A landscape with many valleys, sampled at points; each row gives a point and its height.
A ball rolls from a point to the lowest of its 2 nearest points, and stops where none of them is lower. Distance is the straight distance between rows; heights are no part of it.
zafe: [-46.6   1.0   2.5  18.0 -26.2  29.9  28.8 -10.0 -19.5 -21.9  -0.6  -6.3
  25.4 -14.5   0.3  20.9  21.6  11.5  10.4  -3.5 -26.6  12.4   9.3  -3.9
   0.9]  (h 479)
ropuf: [ 16.1  25.8 -39.7   7.6  27.4 -35.3 -11.2  -1.4  17.5  28.7 -16.0  42.3
 -39.5   0.0   6.3   7.1 -10.4  -1.5 -52.6   6.5  25.1 -25.6  -8.7 -12.8
  10.1]  (h 382)
Noki: [ 45.8  19.2  20.4  -5.2   5.5  -8.8 -14.2  30.1 -24.2  14.5 -10.9 -10.1
  -5.3   8.9 -15.6   8.8  -2.4 -16.6   2.4   5.4   7.5  -3.5 -24.9  47.9
  18.9]  (h 320)
namu: [-25.3  -0.3  47.2   1.2  -5.2 -65.4  22.0 -22.9  21.4 -28.8   9.7   2.7
 -20.7 -38.6  -3.1   5.8 -21.4  17.6 -10.3   7.7 -34.8  20.1  -6.2 -14.2
  -0.5]  (h 467)
peg: [ -5.6   4.3  -1.2  11.6 -19.8  23.8  21.8  -9.1  -3.3 -20.4   4.1  22.1
  16.5 -11.3  -6.6  20.4  13.6  25.8  -1.2  -1.0 -27.7  20.5   8.6 -14.6
 -11.7]  (h 418)
Gisu: [ 42.3  16.8 -10.4  -3.5  11.9  -9.0 -35.5  39.0 -12.6  20.2 -11.5  -5.9
  -2.3  14.7   6.3   2.1   9.7 -12.4 -15.7   3.2  32.5 -20.7 -30.2  57.6
   7.2]  (h 211)
leno: [-27.3 -15.9  -4.2  15.0   6.2 -15.5   8.6 -36.7 -17.8 -10.5   7.2  14.1
   0.6 -15.0   9.7  -3.4  11.4   8.3 -15.1   4.3  -3.2  19.4  -3.6 -21.5
 -12.4]  (h 712)
Sefo: [ 12.0 -28.1 -21.5 -10.4 -17.3  12.7   8.9  -7.6 -13.9 -35.3  14.4  15.6
  18.1  15.9  34.8  14.3  42.8  35.6 -14.8   5.4 -52.4  43.4   4.5   3.0
 -13.5]  (h 562)
mig: [-40.2  38.1  14.8   1.7  -7.2   4.9  31.7 -27.0  17.9  -1.6  26.2  29.0
  18.3 -15.3  -5.7  29.8 -10.2  22.4 -23.8   5.6  -8.8  22.8  -0.1 -27.7
 -22.4]  (h 554)
zoz: [ 28.0  18.7  26.3   6.2   5.2 -21.2   0.0  10.1 -31.6  -0.8  16.8   3.7
  10.6  -2.0 -10.2  -5.7  -0.2  -4.8   6.4 -15.6   0.4  17.8 -28.3  29.9
   2.8]  (h 394)
ref: [-16.6   8.5  -0.2  10.8  -9.7  63.9 -27.4  18.5  28.1 -12.8  -0.5 -37.3
  -0.5   5.4 -35.7 -20.8 -20.4 -16.8  30.4 -11.8  41.8 -30.0  36.9 -29.7
  -6.5]  (h 389)
zefid: [-32.4  -6.1 -25.1  21.0 -32.7  63.1   9.8   7.3   4.3 -21.2   2.4 -20.1
  27.4  10.1 -10.8   8.9  11.4   3.8  20.5 -30.9 -27.7   1.6  26.3  27.5
   3.1]  (h 657)
dib: [ 35.0  26.7 -16.7  11.7  -0.8 -22.9 -13.6  10.4 -13.2  31.3  12.4  27.4
 -22.4   1.1  -2.9  -1.1  -4.0   9.5 -27.5  10.0  26.4 -16.2 -28.0   7.3
 -10.5]  (h 510)
gigud: [ 44.5   5.3 -16.1  -7.1  29.0   3.8 -14.6   0.5  14.3  15.3 -39.2   6.9
 -25.0  21.5   9.6  11.3  -2.1  -2.7 -31.0  10.6  -3.9 -23.3  -3.2  17.1
  15.0]  (h 737)
Reze: [-74.8  22.5  12.9  18.0 -17.7  15.8  16.5 -34.4  24.5 -45.0  23.5   4.4
   3.1 -21.2 -11.5  15.5  -1.4  21.2 -16.4 -14.8 -28.2   8.9  22.3 -29.7
  -9.1]  (h 567)
tave: [ -2.6 -34.5 -36.7   7.9 -26.3  -2.1  11.5  -3.4 -25.3  12.2   3.6  23.7
  -4.3  -3.0  34.6 -10.5  40.1  36.1  -2.5  13.1  -2.8  16.4  -4.6 -13.3
 -10.4]  (h 343)
Nali: [  9.8 -21.9  53.2 -31.9  15.4 -21.7  -4.9 -10.4  15.6  26.5 -36.8 -52.7
 -17.4   0.2  -1.2 -15.6 -22.5 -21.0  44.2  10.1   5.3 -29.6  26.5 -14.8
  15.0]  (h 502)
tezo: [ 47.1  -2.4 -17.3 -11.1  15.6   7.1   2.6  14.7  -6.6   8.8 -33.3  18.8
  13.8  41.0  20.0  13.2  22.7 -10.7  11.3  -6.3 -18.8 -17.7  -3.2  22.8
  21.3]  (h 353)
Mives: [ 49.2  -8.6 -43.0  -7.6   3.6  21.0 -19.2  15.1   3.5  19.5 -19.5  23.6
 -12.2  32.3  20.4   8.9  12.7  11.0 -25.1  16.8   9.1 -12.4  -5.0   9.6
  -1.3]  (h 767)
Tilu: [ -1.1  30.6  57.6  -7.4   5.8  -9.1  32.8   6.8  12.4 -19.5   0.9 -19.3
   2.6 -15.6 -39.7  17.3 -41.4 -25.0  18.0  -1.7 -31.3   5.9  10.6 -18.0
   5.3]  (h 356)
sibov: [ 16.1 -36.4  31.8  -2.6  18.3   4.3  -7.1  -8.5  -9.8 -15.8 -20.9 -24.3
  13.2   5.5  22.4 -16.5  21.0  -6.4  38.6  -9.3 -30.9   5.9  13.2  16.3
  11.1]  (h 617)
vipo: [ -5.8 -46.9 -52.0   7.5 -30.5  30.8   0.2  -1.3 -13.3  -6.6  27.0  26.1
  17.1   7.0  20.1 -16.8  25.2  33.0   6.4  -0.3 -15.2  33.2  -0.2  -0.6
 -18.8]  (h 441)
fanog: [  6.4   2.3  31.2  -0.4   2.4 -60.2  17.4 -14.6   8.1   8.6  -5.1  -3.7
 -47.1 -29.7  -3.7  10.3 -30.6   9.8 -23.1  13.2 -30.1  -2.7  -1.8  -5.1
  13.0]  (h 511)
lus: [ 23.0 -51.7 -31.2  -5.4 -16.7   6.2  -2.4  33.4 -35.7   5.3  17.3  16.2
  24.6  26.1  27.9 -16.2  24.3  22.2  21.2   0.5   5.2  24.2 -18.6  29.5
   1.7]  (h 442)
logak: [-33.2  26.3 -36.0  13.9 -39.2  55.1   6.0   2.5   4.3  -8.5  40.2  16.0
  32.0   6.0 -21.4   4.7   1.4   3.4   6.4 -20.7  -5.0   5.8  10.5  -3.1
 -25.1]  (h 545)
bas: [-11.0 -11.6 -42.4 -18.8  -2.8 -27.7   3.6  -8.1 -28.8  -2.7  48.7  32.6
  26.5  19.9  38.2  -6.2  52.5  26.1 -30.4 -10.2 -17.6  38.5 -27.8  -1.4
 -17.9]  (h 451)
Zatom: [ 34.9  11.3  26.2 -35.0  25.2 -17.5 -34.9  14.5  36.4  29.0 -31.0 -17.6
 -31.1  15.8   7.8 -17.5 -16.0 -23.2  12.4  22.7  43.2 -59.5   3.9   7.1
  -1.3]  (h 682)
Lumor: [ -6.9  19.8 -20.0  16.9 -17.3  39.3  -8.4   9.7  -5.3  -0.9   8.0  12.1
   5.3  -7.5 -28.1   2.4  -7.0 -16.6  -3.4  18.4  39.4  13.3 -13.0  -3.4
 -31.6]  (h 518)
Gitez: [  7.5 -20.6 -39.0  -6.0  -8.9  -4.4   8.4   8.9 -41.6   8.2  12.4  24.6
  26.2  13.7  13.8  -5.5  30.2  -3.0   3.8  -5.1   6.4  19.1 -27.9  16.1
  -9.4]  (h 404)
nuref: [-31.3  -1.4  -0.4  15.1 -25.6  63.5  -8.4  13.6   4.6 -13.1 -10.6 -45.1
  13.0   7.6 -21.7  -3.8  -5.1  -8.0  40.3 -22.4   2.5 -17.9  29.9  14.1
  24.1]  (h 628)
kos: [ 12.1  -1.8  41.4  -8.6  30.6 -43.3  16.4  -8.4  -2.5  -7.4 -24.6  -9.5
  -8.0  -3.8   4.7 -11.4  -2.4 -21.3  13.2 -17.8 -27.6 -20.9  -8.4  -2.4
  29.8]  (h 474)
zise: [ -4.1  18.9 -55.7 -10.7  -0.6 -38.8   7.7   0.9 -16.8  36.3  23.2  47.5
  -8.6  13.1  32.8  16.0  31.9  21.4 -61.8   2.4   3.3   3.0 -19.6 -18.7
   0.4]  (h 400)
malo: [ 32.3  21.1  16.0  11.7  -2.5 -13.0  -4.2   5.4 -12.6  14.2  17.4  13.2
 -13.4 -19.9 -20.5  -2.4 -11.7  -2.9  -3.2  13.3  14.9   0.0 -18.6   5.7
 -12.6]  (h 454)
gezuv: [ 21.3   1.7  14.3  -7.3  21.1  -3.4   4.4  -3.5  30.9   4.0 -13.0  -1.9
 -30.9  -2.0 -33.8  -9.2 -48.2 -37.1  -3.2  14.3  26.2 -24.1  10.0 -46.8
  -2.6]  (h 275)
tas: [-42.7   6.9  23.1   1.8 -21.2  -7.4  15.6   1.0  15.2   6.4  12.2 -32.7
 -16.4 -33.4 -51.1 -13.7 -46.1 -26.0  16.0  -0.3  16.6 -10.6   9.4 -45.1
  -2.7]  (h 607)
bunal: [-44.7  17.4  15.7  -5.6  13.9 -42.9  23.8 -36.8   5.5  -2.0  43.3  38.3
   6.8 -11.2  35.9  22.7   7.5  36.4 -49.9  15.4  -5.2  35.8 -12.2 -29.9
 -15.4]  (h 116)
Zek: [ 11.6 -20.1  24.3  -9.5  27.3 -29.1 -18.0 -15.8  -6.8  33.8 -12.7 -34.1
 -19.4 -10.6  -4.4 -15.5 -25.5 -34.7   4.3  13.1  19.0 -14.1  -0.8   7.3
   6.3]  (h 569)
pifa: [ 16.4  10.3  23.9 -17.7  26.1 -18.7 -24.5   7.3  14.0  21.6 -24.0 -37.2
 -25.0 -10.3 -17.0  -2.3 -34.9 -52.3   2.7  26.8  33.0 -18.2  -9.3   7.1
  -2.4]  (h 591)
supe: [ 53.0  -5.7 -21.9 -12.0  15.1  26.2 -30.6  40.5   2.1   7.6 -20.6  10.3
  11.7  35.5  13.4  -8.2  11.4 -18.7   7.4  13.2  34.5  -8.7 -24.9  49.1
  -9.6]  (h 338)
fadim: [-20.3  20.9  12.0   4.8   2.7 -18.0  29.5 -32.4  12.0   1.4   5.6  27.0
  -5.0  -9.7  -1.5  33.4 -22.4   8.4 -42.5  23.0  -3.0  20.6  -6.7 -22.7
  -6.5]  (h 529)
nozu: [  4.1  15.0 -10.7  -0.7  32.1 -50.3 -10.0   0.5 -14.2  22.1 -11.5   0.4
  -7.8  -0.8   4.7   8.7   0.3  -8.3 -40.5 -29.8 -11.4 -23.4 -12.4  22.6
  25.6]  (h 552)
mimiv: [-15.7  34.4  30.3  -6.6  -1.1 -23.1  34.4  -5.1  23.8  -2.0   0.6   2.8
 -12.5 -16.2 -46.3  25.0 -50.3 -24.4 -14.9  19.6  15.6   7.0  -0.2 -25.0
 -11.9]  (h 667)
lolo: [-11.8  -8.1  39.4   0.5  -1.7  11.0  -5.3  -5.5  10.0   7.3  -0.4 -50.2
 -12.0 -25.2 -31.2 -11.3 -34.5 -25.9  37.1   1.0   7.9  -4.9  17.2 -17.3
   4.7]  (h 570)
voke: [-77.7   5.6   3.5  11.4 -13.8 -20.5  10.0 -30.3   7.7 -29.2  36.7  28.0
  11.3 -22.2  33.8   6.4  33.2  44.2 -16.3   6.6  -9.8  29.7 -12.7 -43.4
 -37.1]  (h 609)
mipus: [-59.3  11.6  -2.6  18.5 -31.5  27.7  19.5 -12.1  16.4 -28.9   8.5 -18.7
  -4.8  -8.8 -36.4  -2.2 -11.2   0.7   9.1 -24.1  -9.6 -20.9  26.8 -31.9
  15.0]  (h 696)
Lalu: [-11.8  -9.0  32.7  14.6 -13.0  18.2  -6.5   4.3 -18.1   1.6  -3.8 -52.7
  13.2 -21.8 -19.7  -0.9  -2.0 -13.7  29.3   6.0  -8.3  15.2   5.4  29.9
  13.5]  (h 629)
mib: [ 23.2 -25.5 -67.3  -1.4 -14.6 -12.2   5.1   2.7 -16.7  28.4   6.5  30.0
 -16.6  10.7  35.6 -13.3  40.7  20.7 -26.2  13.5  -5.2   3.4  -2.4 -13.8
   2.8]  (h 98)
fala: [ 25.9   6.6 -24.5   0.2  -5.8 -29.0  -5.5  12.3 -28.1  24.2   7.8  17.1
 -10.9  -4.8  18.1  -3.3  18.3  23.0 -27.5  -7.0   4.6  -9.0 -18.5  21.7
   3.3]  (h 573)
nop: [-30.7  -7.5  33.4  16.4  -8.3  33.9  -9.4  -3.6  10.9 -23.7  -6.2 -51.3
   5.5 -17.2 -35.7 -11.9 -10.2 -15.8  37.0 -17.4 -15.3  -2.8  31.7   7.1
  15.6]  (h 600)
bana: [ 17.2  26.6   6.4  -8.6  18.7 -19.8 -14.7  19.4  18.4  12.4 -30.5  -3.9
 -31.3  -7.0 -25.0   5.2 -26.8 -38.9 -22.5  37.8  38.0 -30.2 -23.0   0.3
  -1.2]  (h 613)
gope: [ -1.8  40.3  -3.9  -9.2  20.3 -21.4  21.5   2.9   5.5   5.4 -13.8  22.8
  -5.8   2.1 -16.4  28.4 -20.7 -29.3 -34.6  12.4  19.2  -6.2 -20.5  -6.9
  -6.7]  (h 703)
Zogas: [ 28.1  -2.9  18.8 -12.7  30.6  -8.8   7.0   3.2   0.9  10.7 -34.8  -7.1
   2.1  24.4   6.0  -1.8   0.0 -18.9  17.2  -5.2 -10.2 -17.8  -2.4   6.1
  25.5]  (h 431)
zalu: [-42.3 -29.6 -35.1  17.9 -18.9  20.6   0.5 -17.0 -15.3 -22.4  27.1  18.6
  23.2  -5.9  14.6 -15.0  23.4  18.8   7.4 -11.2 -11.9  34.0   4.6 -12.1
 -31.8]  (h 519)
fimip: [ -2.6   2.4  13.3  -0.2  32.7 -68.7  11.7 -17.3  -2.7  -3.4  -7.8   8.3
 -18.4 -16.1   4.5  -8.2  -1.1  -8.6 -13.6 -22.5 -17.6 -15.1 -16.5  -3.2
  10.8]  (h 512)
vab: [ 45.1 -27.7 -45.8  -5.9  18.5  -1.4 -27.1  27.4 -20.3  26.3  -4.2   8.1
  15.5  36.0  30.8 -12.6  24.2  10.5  -2.6 -17.0   9.5 -15.3 -15.1  48.3
  13.0]  (h 745)
gisol: [-20.3  17.0 -46.8  11.7  23.9 -50.5 -14.8  12.4 -16.5  39.7  -8.4  20.8
 -16.6  -2.2   9.0  10.0  10.8  10.9 -65.1 -27.9   3.1 -33.6  -1.6  13.0
  35.9]  (h 603)
sepor: [ 31.9 -13.2  40.7 -30.1  18.7 -11.8 -17.7  -6.1   7.7  29.2 -45.4 -35.4
  -1.9  22.9  20.2 -10.4  -0.7 -14.9  35.4  -1.4  -7.5 -31.5  10.3  17.5
  21.1]  (h 470)
fudep: [-18.4   4.8  15.6   9.0   0.3 -34.8  34.4 -35.6  26.1  -3.3   5.9  22.2
 -28.1 -28.7  -5.9  12.7 -44.8   5.9 -33.3  23.4   3.6  23.4  14.7 -36.8
   5.2]  (h 495)
Daga: [-19.1 -11.5  16.2  14.3   4.3 -45.6   0.1 -29.5 -17.0 -20.2   7.9  -4.9
 -19.5 -35.3  19.7  -3.9  24.2  28.8 -32.5  12.8 -16.5  22.8  -9.6  -3.0
  -3.8]  (h 679)
Dunug: [ -9.6 -18.6 -28.9  12.7 -18.0  23.6   4.3  10.9 -34.3   5.0  17.0  16.2
  26.9  -6.1  -1.0 -11.4  10.4   1.9  18.8  -2.5  22.8  14.5 -20.1   3.4
 -18.7]  (h 296)
Reka: [ 30.0   5.1   9.4 -21.7  35.3  19.2 -29.5  26.4  23.1  -1.2 -44.9 -17.0
   0.4  35.6   1.4  -8.9   3.3 -41.6  14.9  23.8  38.2 -25.3  -7.7  23.4
  -2.9]  (h 461)
samaz: [  5.5  25.2  19.4 -13.7  14.6 -39.9  31.3  -0.1  18.2   2.2 -24.5  13.8
 -19.6  -3.9 -20.9  27.9 -42.0 -30.6 -32.6   9.5  -4.9  -2.6  -5.0 -13.6
  11.8]  (h 688)
mibu: [ 22.1  -4.9   2.8  -9.4  20.2 -31.6 -31.9  10.7  -3.3  52.1 -14.1 -14.1
 -16.4   0.8  25.6 -13.1  10.8   5.3  -3.1 -27.2   5.1 -52.4  -1.2  40.0
  34.9]  (h 665)
Bof: [-10.2 -23.7  36.4  11.2   6.6  15.9  -0.4  -4.0   1.4 -53.4 -12.7 -26.0
  13.7  -4.8   3.7 -11.9  16.9   4.5  49.2 -13.8 -45.8   8.5  22.6  -1.5
  12.0]  (h 652)
Fid: [ -1.2  -6.2  38.4 -11.4 -15.4  50.1 -36.8  14.0  21.4  16.0   3.6 -56.0
   7.1   2.1 -13.8 -27.7 -26.9 -24.3  62.8  -2.6  39.2 -19.3  41.1   4.1
   2.4]  (h 655)
gudod: [-33.1  -6.5 -11.0  -8.1  -3.8 -34.0   1.4 -20.2 -17.6 -23.9  40.9  31.9
  20.9  -1.9  48.2   0.4  52.6  39.8 -31.5  -0.1 -23.8  42.9 -20.6 -13.9
 -30.8]  (h 520)
gifo: [  7.6  13.1  12.5  -7.4  -8.1  49.7 -10.4  32.3  -3.7   0.5 -34.3 -28.3
  11.2   9.2 -22.9   7.7  -0.7 -33.4  46.3  23.1  32.8 -12.6  -3.7  17.3
   5.3]  (h 594)
kinel: [ 23.9 -35.4 -11.9   6.0  -2.4  19.2 -10.5 -12.4 -13.3  14.0 -13.6   0.4
   7.5   6.0  14.4  -7.5  10.8  12.3  13.5  10.4   5.5   4.9   3.7  17.0
  -1.7]  (h 766)
puro: [-20.9   1.1 -14.4  18.6 -15.9  25.7  10.5  -2.1 -12.6  -6.6  15.4   5.9
  15.4 -13.1 -18.6 -27.4  -4.5  -2.7  28.8 -21.2  16.2  -1.6  -1.1 -29.4
 -16.8]  (h 156)
zodo: [-65.1   2.0   8.4  21.1 -28.6  13.0  11.4 -16.9   6.6 -48.7  26.8  -0.7
  15.9 -23.5  -5.8   3.7  20.0  28.8  11.7 -15.2 -35.2  19.8  11.8  -6.4
 -14.2]  (h 532)
nagiz: [ -0.8 -19.8  40.6 -17.6  16.8 -31.5   5.1  -9.3   9.1  17.3  -5.0 -45.1
 -22.8 -20.9 -21.8 -15.8 -38.3 -35.1  26.8  11.8   5.3 -13.4  10.8 -25.1
   6.6]  (h 535)
sezu: [  1.3 -56.1 -28.4   9.3 -32.9  29.2   4.9  20.6 -17.0  -7.9  20.2   0.7
  32.0  16.3  16.6 -12.7  24.6  30.9  46.8  -4.9 -10.9  24.6   0.1  25.9
   1.5]  (h 315)
las: [-44.4  27.1   2.3  17.9 -29.5  32.1   0.7   2.7  31.6 -27.8  14.0 -45.9
 -20.2  -6.3 -42.0  -3.8 -26.8 -15.6  12.6 -43.4 -11.6 -41.9  41.7 -21.8
  26.3]  (h 720)
kal: [ 23.4   1.4 -39.7  -6.9 -13.1  17.6   6.0  -1.3  -0.2   7.7  -0.6  39.7
   0.4  16.6   3.8  18.4  14.4  16.1 -19.3  14.5  -7.2  10.0  -1.9 -16.1
 -17.7]  (h 798)
Tul: [ -7.7  -3.6  23.7  16.0   4.9  -8.8   7.8 -31.1  17.1 -13.0   1.2  -1.0
 -15.2 -31.0 -16.4  -5.3 -29.8   2.7  -2.3   9.0  -8.1  11.1  18.7 -36.3
  -4.4]  (h 438)
pabo: [-28.1   2.2 -22.9  11.5  -8.7  48.5  -2.2  13.8   3.6  -0.8   5.6  -8.5
  14.4  -0.3 -35.0 -14.5  -9.0 -32.5  29.8  -8.7  48.0 -15.7  10.7 -34.9
 -14.8]  (h 289)
pem: [ -8.8  13.5  53.7  -5.9  15.0 -43.8  37.5 -19.6   8.9 -28.7   0.0   0.6
  -3.7 -16.4 -14.4   9.7 -18.1 -11.4   3.7  -5.4 -43.6  14.3  -5.2 -20.2
   9.5]  (h 421)
Fonup: [ 26.9 -49.6   9.1  -4.1   8.7  -6.0  -7.5  -8.5 -17.8 -15.9 -19.9  -4.9
   3.1  11.9  46.3 -14.4  38.7  28.8  14.4 -11.8 -32.0   9.4   1.1  28.0
  17.0]  (h 568)
Nilu: [-10.5  23.4   4.6  -9.1  19.0 -47.9  24.7 -29.5  12.0   2.8  20.5  39.7
  -6.3   2.0  37.5  30.7  11.5  31.6 -65.8  -1.5 -27.3  16.2  -7.0  -6.4
   9.2]  (h 223)
rokat: [  8.4   5.5 -30.4  -6.6  -4.4  -9.4  24.0 -16.6  -0.8   1.3  31.2  44.4
   6.4   5.6  19.6  15.5  21.9  34.1 -26.3   3.0 -18.1  26.5  -9.3 -32.2
 -19.1]  (h 821)
sefet: [ 28.2  -0.7 -33.0 -20.8   4.7 -13.2  16.3  16.3 -28.2   4.7  -9.3  19.0
  14.0  31.1  26.9  15.9  40.8   5.8 -22.6 -14.5 -32.1  -2.2 -18.6  21.6
  13.2]  (h 200)
bop: [-46.5   4.6  42.6   4.5  -7.6  -0.6  20.6  -7.4  30.3 -24.2   7.6 -44.6
 -15.3 -31.3 -45.9  11.5 -49.3 -18.6   4.7 -11.6 -29.8  18.0  32.8 -27.5
   7.5]  (h 622)
lavi: [-31.4  42.9  -7.5  20.1 -27.0  46.8  -0.9   1.2   8.0 -21.7  35.3 -11.4
  21.4  -3.0 -46.4   8.8 -21.6 -15.7   7.5 -27.0   6.4   6.0  12.2  -2.7
 -12.9]  (h 513)
zuto: [  2.6 -43.7  -0.6  16.9 -16.3   0.7 -17.7   0.7 -12.4 -31.6  17.6   4.1
   8.2  -9.5  26.3 -25.1  32.6  40.8   9.8  -5.5 -15.1  28.6  -3.3  17.5
 -10.1]  (h 332)
bis: [-15.3  31.6  13.6  13.7 -13.1  45.4 -15.9  19.9   5.8 -17.6  21.0 -31.5
   5.4 -12.9 -57.8  -5.4 -31.4 -37.9  26.6 -14.3  18.1   0.0  19.5  -2.7
  -1.2]  (h 469)
rov: [ 31.6   0.0  -4.4 -15.8  11.0  39.1 -41.1  24.5  18.3   6.8 -20.3  -6.6
   2.7  18.1   0.9 -17.8  -1.0 -28.3  31.6  28.1  53.7 -10.0 -13.8  29.3
 -19.1]  (h 414)
loz: [  1.7 -10.1  16.1 -15.1  13.4  31.8 -22.5   8.1  13.2   9.7 -14.7 -27.7
   9.5  20.6  -8.6 -24.2 -10.9 -31.7  52.2  12.2  54.0 -22.5  21.6  -7.7
  -3.9]  (h 630)
perod: [ 14.4   0.0 -10.6  14.8  25.8 -59.6   2.8 -20.9  -1.3   1.3   7.6  30.9
 -16.9  -6.0  27.4 -16.9  15.0  22.9 -18.4 -26.1 -24.1 -17.5  -7.7 -11.7
   9.5]  (h 557)
Nis: [ 13.0   3.1 -54.5 -18.8  -0.4 -23.2   8.1   3.8 -28.1  17.4  18.6  27.5
  16.5  27.3  28.8  15.8  42.2   8.8 -51.6 -11.7 -17.2  15.4 -20.1   8.1
  -1.4]  (h 341)
totuv: [ 41.8 -50.3  -2.3  -5.8  -8.1  36.4 -21.1  -2.0   0.1  16.9 -11.9 -10.1
  15.8  32.9  41.9  -8.0   7.2  30.2  20.5  10.7  10.3  14.4  21.8  40.6
   9.1]  (h 738)
mupu: [-52.0  30.5  31.8  -3.2 -17.2  -7.4  32.8  -2.1  18.5  -7.0  21.7  -3.7
  -3.1 -24.7 -47.0   8.4 -53.5 -18.8  -4.0   2.0  15.6   8.2  15.5 -45.3
  -6.7]  (h 641)
Gezon: [  8.9 -12.6   9.0   7.9  18.2 -23.3   7.6 -19.9  17.4  15.6 -16.3   3.7
 -38.5 -23.4  -6.7 -16.2 -33.6  -7.8  -5.7  15.3  18.2 -13.8   7.7 -27.9
   6.5]  (h 366)
bor: [ 35.1 -40.8 -38.7 -17.2 -12.7   9.8   3.3  16.7 -22.9 -13.1  15.5  13.4
  32.6  37.1  26.1  13.1  36.0  25.0  -8.6  -2.6 -45.5  39.2  -1.3  22.9
  -4.7]  (h 615)
Subud: [-58.9  10.1  -1.0 -10.6 -18.2 -14.0   4.0 -26.5  -1.2 -19.9  59.5  19.5
  32.6  -3.8  43.1  15.9  38.6  49.7 -26.2   8.5 -15.8  45.3  -7.1 -21.2
 -38.0]  (h 571)
lobu: [ 31.3  -8.9  -3.2   5.2  16.6 -33.4 -11.0  -2.0 -14.1  29.1 -10.6  12.2
 -23.8  -9.6  23.4 -19.9  15.7  23.8 -10.9 -12.9  -2.7 -31.5 -11.4  11.9
  14.3]  (h 618)
zilek: [ 38.1  19.4  14.8 -29.5  38.0 -26.9 -50.0  34.0  47.1  30.9 -27.8 -13.1
 -30.3  15.5   0.3 -13.4 -23.7 -23.5  -6.4  -9.7  16.7 -68.0   0.5  34.1
  18.6]  (h 699)
Sipo: [ 39.3  17.7  -2.0  -4.0  32.6 -15.9 -40.4  15.9  23.6  30.0 -33.6  -2.9
 -32.2   6.5   1.8   5.5 -15.4 -12.3 -25.6   5.8  11.2 -48.6  -1.6  30.1
  17.3]  (h 716)
rado: [  0.8 -50.4 -10.1  17.8 -18.3  41.6 -11.2   3.9  -8.1 -38.3  11.9  -8.2
  25.7   5.0  25.5 -11.4  16.1  33.0  37.4 -15.0 -33.4  32.8  14.5  27.7
  -4.1]  (h 165)
dut: [ -0.8  19.7  21.5   0.4  -1.2  28.4  25.0   4.5   5.6 -23.6  -8.8  -4.5
  12.3   2.8 -33.0  12.7 -19.0 -21.1  20.4  -3.3  -9.2  -3.2  13.1 -19.3
   0.1]  (h 269)
kovid: [ 38.2 -12.3  -6.8 -13.0  16.6 -16.9 -23.5  13.3 -11.4  30.9  -9.7  -0.6
   8.1  22.5  27.9 -21.0   8.9   0.1  16.8 -24.0  16.0 -30.8  -6.8  46.1
  25.1]  (h 697)
nunib: [ 16.7  -0.2 -19.0   9.3  -4.3  34.2 -25.1   9.2   3.2  14.1 -17.1   6.8
  -9.0   2.3  -7.7  -6.9  -6.0 -11.6   0.4  35.0  49.4  -2.9 -14.3   4.6
 -25.8]  (h 473)
mal: [ 15.8 -38.8 -23.2  -3.5  -1.7 -17.1 -11.7   1.7 -20.1 -27.5   9.9  16.1
  -5.2   8.8  49.4  -7.6  45.4  42.8 -10.0 -11.4 -36.2  17.7  -7.3  13.3
   0.5]  (h 471)
Zovu: [ 18.7 -30.0   2.2  -1.7  -3.8  62.0 -25.1   8.4  11.8   1.7 -12.8 -15.7
  25.1  27.3  14.2  -2.8 -11.2  -0.4  43.8   8.4  15.3   6.2  19.8  33.4
   1.9]  (h 711)
totif: [ 10.4 -16.0   9.0  11.0   5.5  -6.9  -2.6 -21.7 -17.7  -1.7 -10.2  -5.2
  -7.9 -20.4   9.6 -14.1   6.0   6.5   5.1   7.3  -1.0  11.9  -3.7   2.3
  -4.4]  (h 740)
kopu: [  2.3  30.9 -22.7  -1.4  11.9 -45.7   9.4 -12.0  10.4  27.1   6.1  38.5
 -28.3  -4.6  20.7  20.6   5.1  24.4 -61.6  -2.1  -1.1  -0.7 -12.1 -10.6
  15.9]  (h 302)
gime: [ -6.5   3.3 -15.6   8.1   0.8 -40.9   7.5  -8.2 -40.1   5.5   8.4   3.1
 -15.0 -14.5  26.2  -3.2  33.2  28.2 -41.8  -6.0 -10.0  19.3 -20.7   7.2
  11.7]  (h 636)
Fikas: [ -0.4 -19.1 -29.1  18.8 -27.6  71.6 -13.3  22.8  -4.2  -7.6   1.0 -10.3
  27.6  15.1  -9.3   3.6  -5.3  -0.4  27.7  -2.0   5.7  12.6  12.8  32.7
  -2.1]  (h 685)
niv: [-39.8  21.1  38.2  11.0  -3.2   8.3  29.9 -21.0  25.9 -38.7   3.7 -18.1
   5.2 -17.5 -28.9  16.2 -22.4   6.9  -4.3  -7.1 -37.7  20.2  17.4 -26.5
   1.8]  (h 595)
mos: [-27.8  48.5  -3.5  -0.8 -24.4  33.2  23.1  -2.9  -2.0  -7.8  32.6  21.5
  38.0   2.9 -22.0  27.0  -9.7   9.8  -6.0  -1.8   3.0  20.4  -5.4 -21.4
 -25.1]  (h 576)
mol: [ 15.1  16.2  16.7 -10.2   6.6  12.1  10.5  10.9   8.6  -6.0 -22.7  -2.4
  -8.4  -1.0 -31.2   0.2 -27.8 -32.4  20.5  16.4  21.0 -19.9  -0.5 -20.3
  -4.4]  (h 150)
seg: [  8.8  19.8   3.3  -4.9   0.8  13.9  25.5  -6.4 -13.9 -11.8  -4.4  10.9
  15.1  10.4 -10.9  24.3   5.2  -6.2  -0.6  -2.5 -12.4  18.3  -7.3  -2.2
  -1.7]  (h 350)
giv: [  6.9  11.6  -7.9   8.0 -11.5  43.1  -8.3  31.7 -15.7  -9.5  -8.4  -5.8
  29.3   8.1 -22.7  13.6   1.5 -34.1  21.2  19.4  32.6  16.4 -19.4  25.5
 -12.6]  (h 558)
kerul: [-26.0  12.8   0.4  22.8 -33.8  51.3   8.4   2.5   2.5   1.4 -13.9 -18.6
  -9.0 -13.7 -29.8   8.8  -7.4   7.8  14.1  -2.5   0.2 -12.0  24.0 -11.1
   6.9]  (h 663)
zasez: [ 20.9   5.7  24.9 -34.0  16.3  -4.6 -15.8  21.9  28.5  20.8 -32.3 -27.2
 -15.9  13.4 -10.7 -20.8 -17.8 -42.1  39.1  24.8  61.6 -42.6   7.4 -21.1
  -8.0]  (h 660)

Call two points neighbours if one is among the 2 nearest of the other. Go from one point of each pair to the other, from neighbour to neighbour, staying as low as possible. Name the highest point that can't be avoided.
mol and bunal | fimip
sefet and Gisu | dib
sefet and bunal | zise
puro and rado | lus

For each start below, name the point where the ball stops.
Reze | mol
mos | puro
totif | Gisu
mig | mol
gifo | Gisu
kal | loz
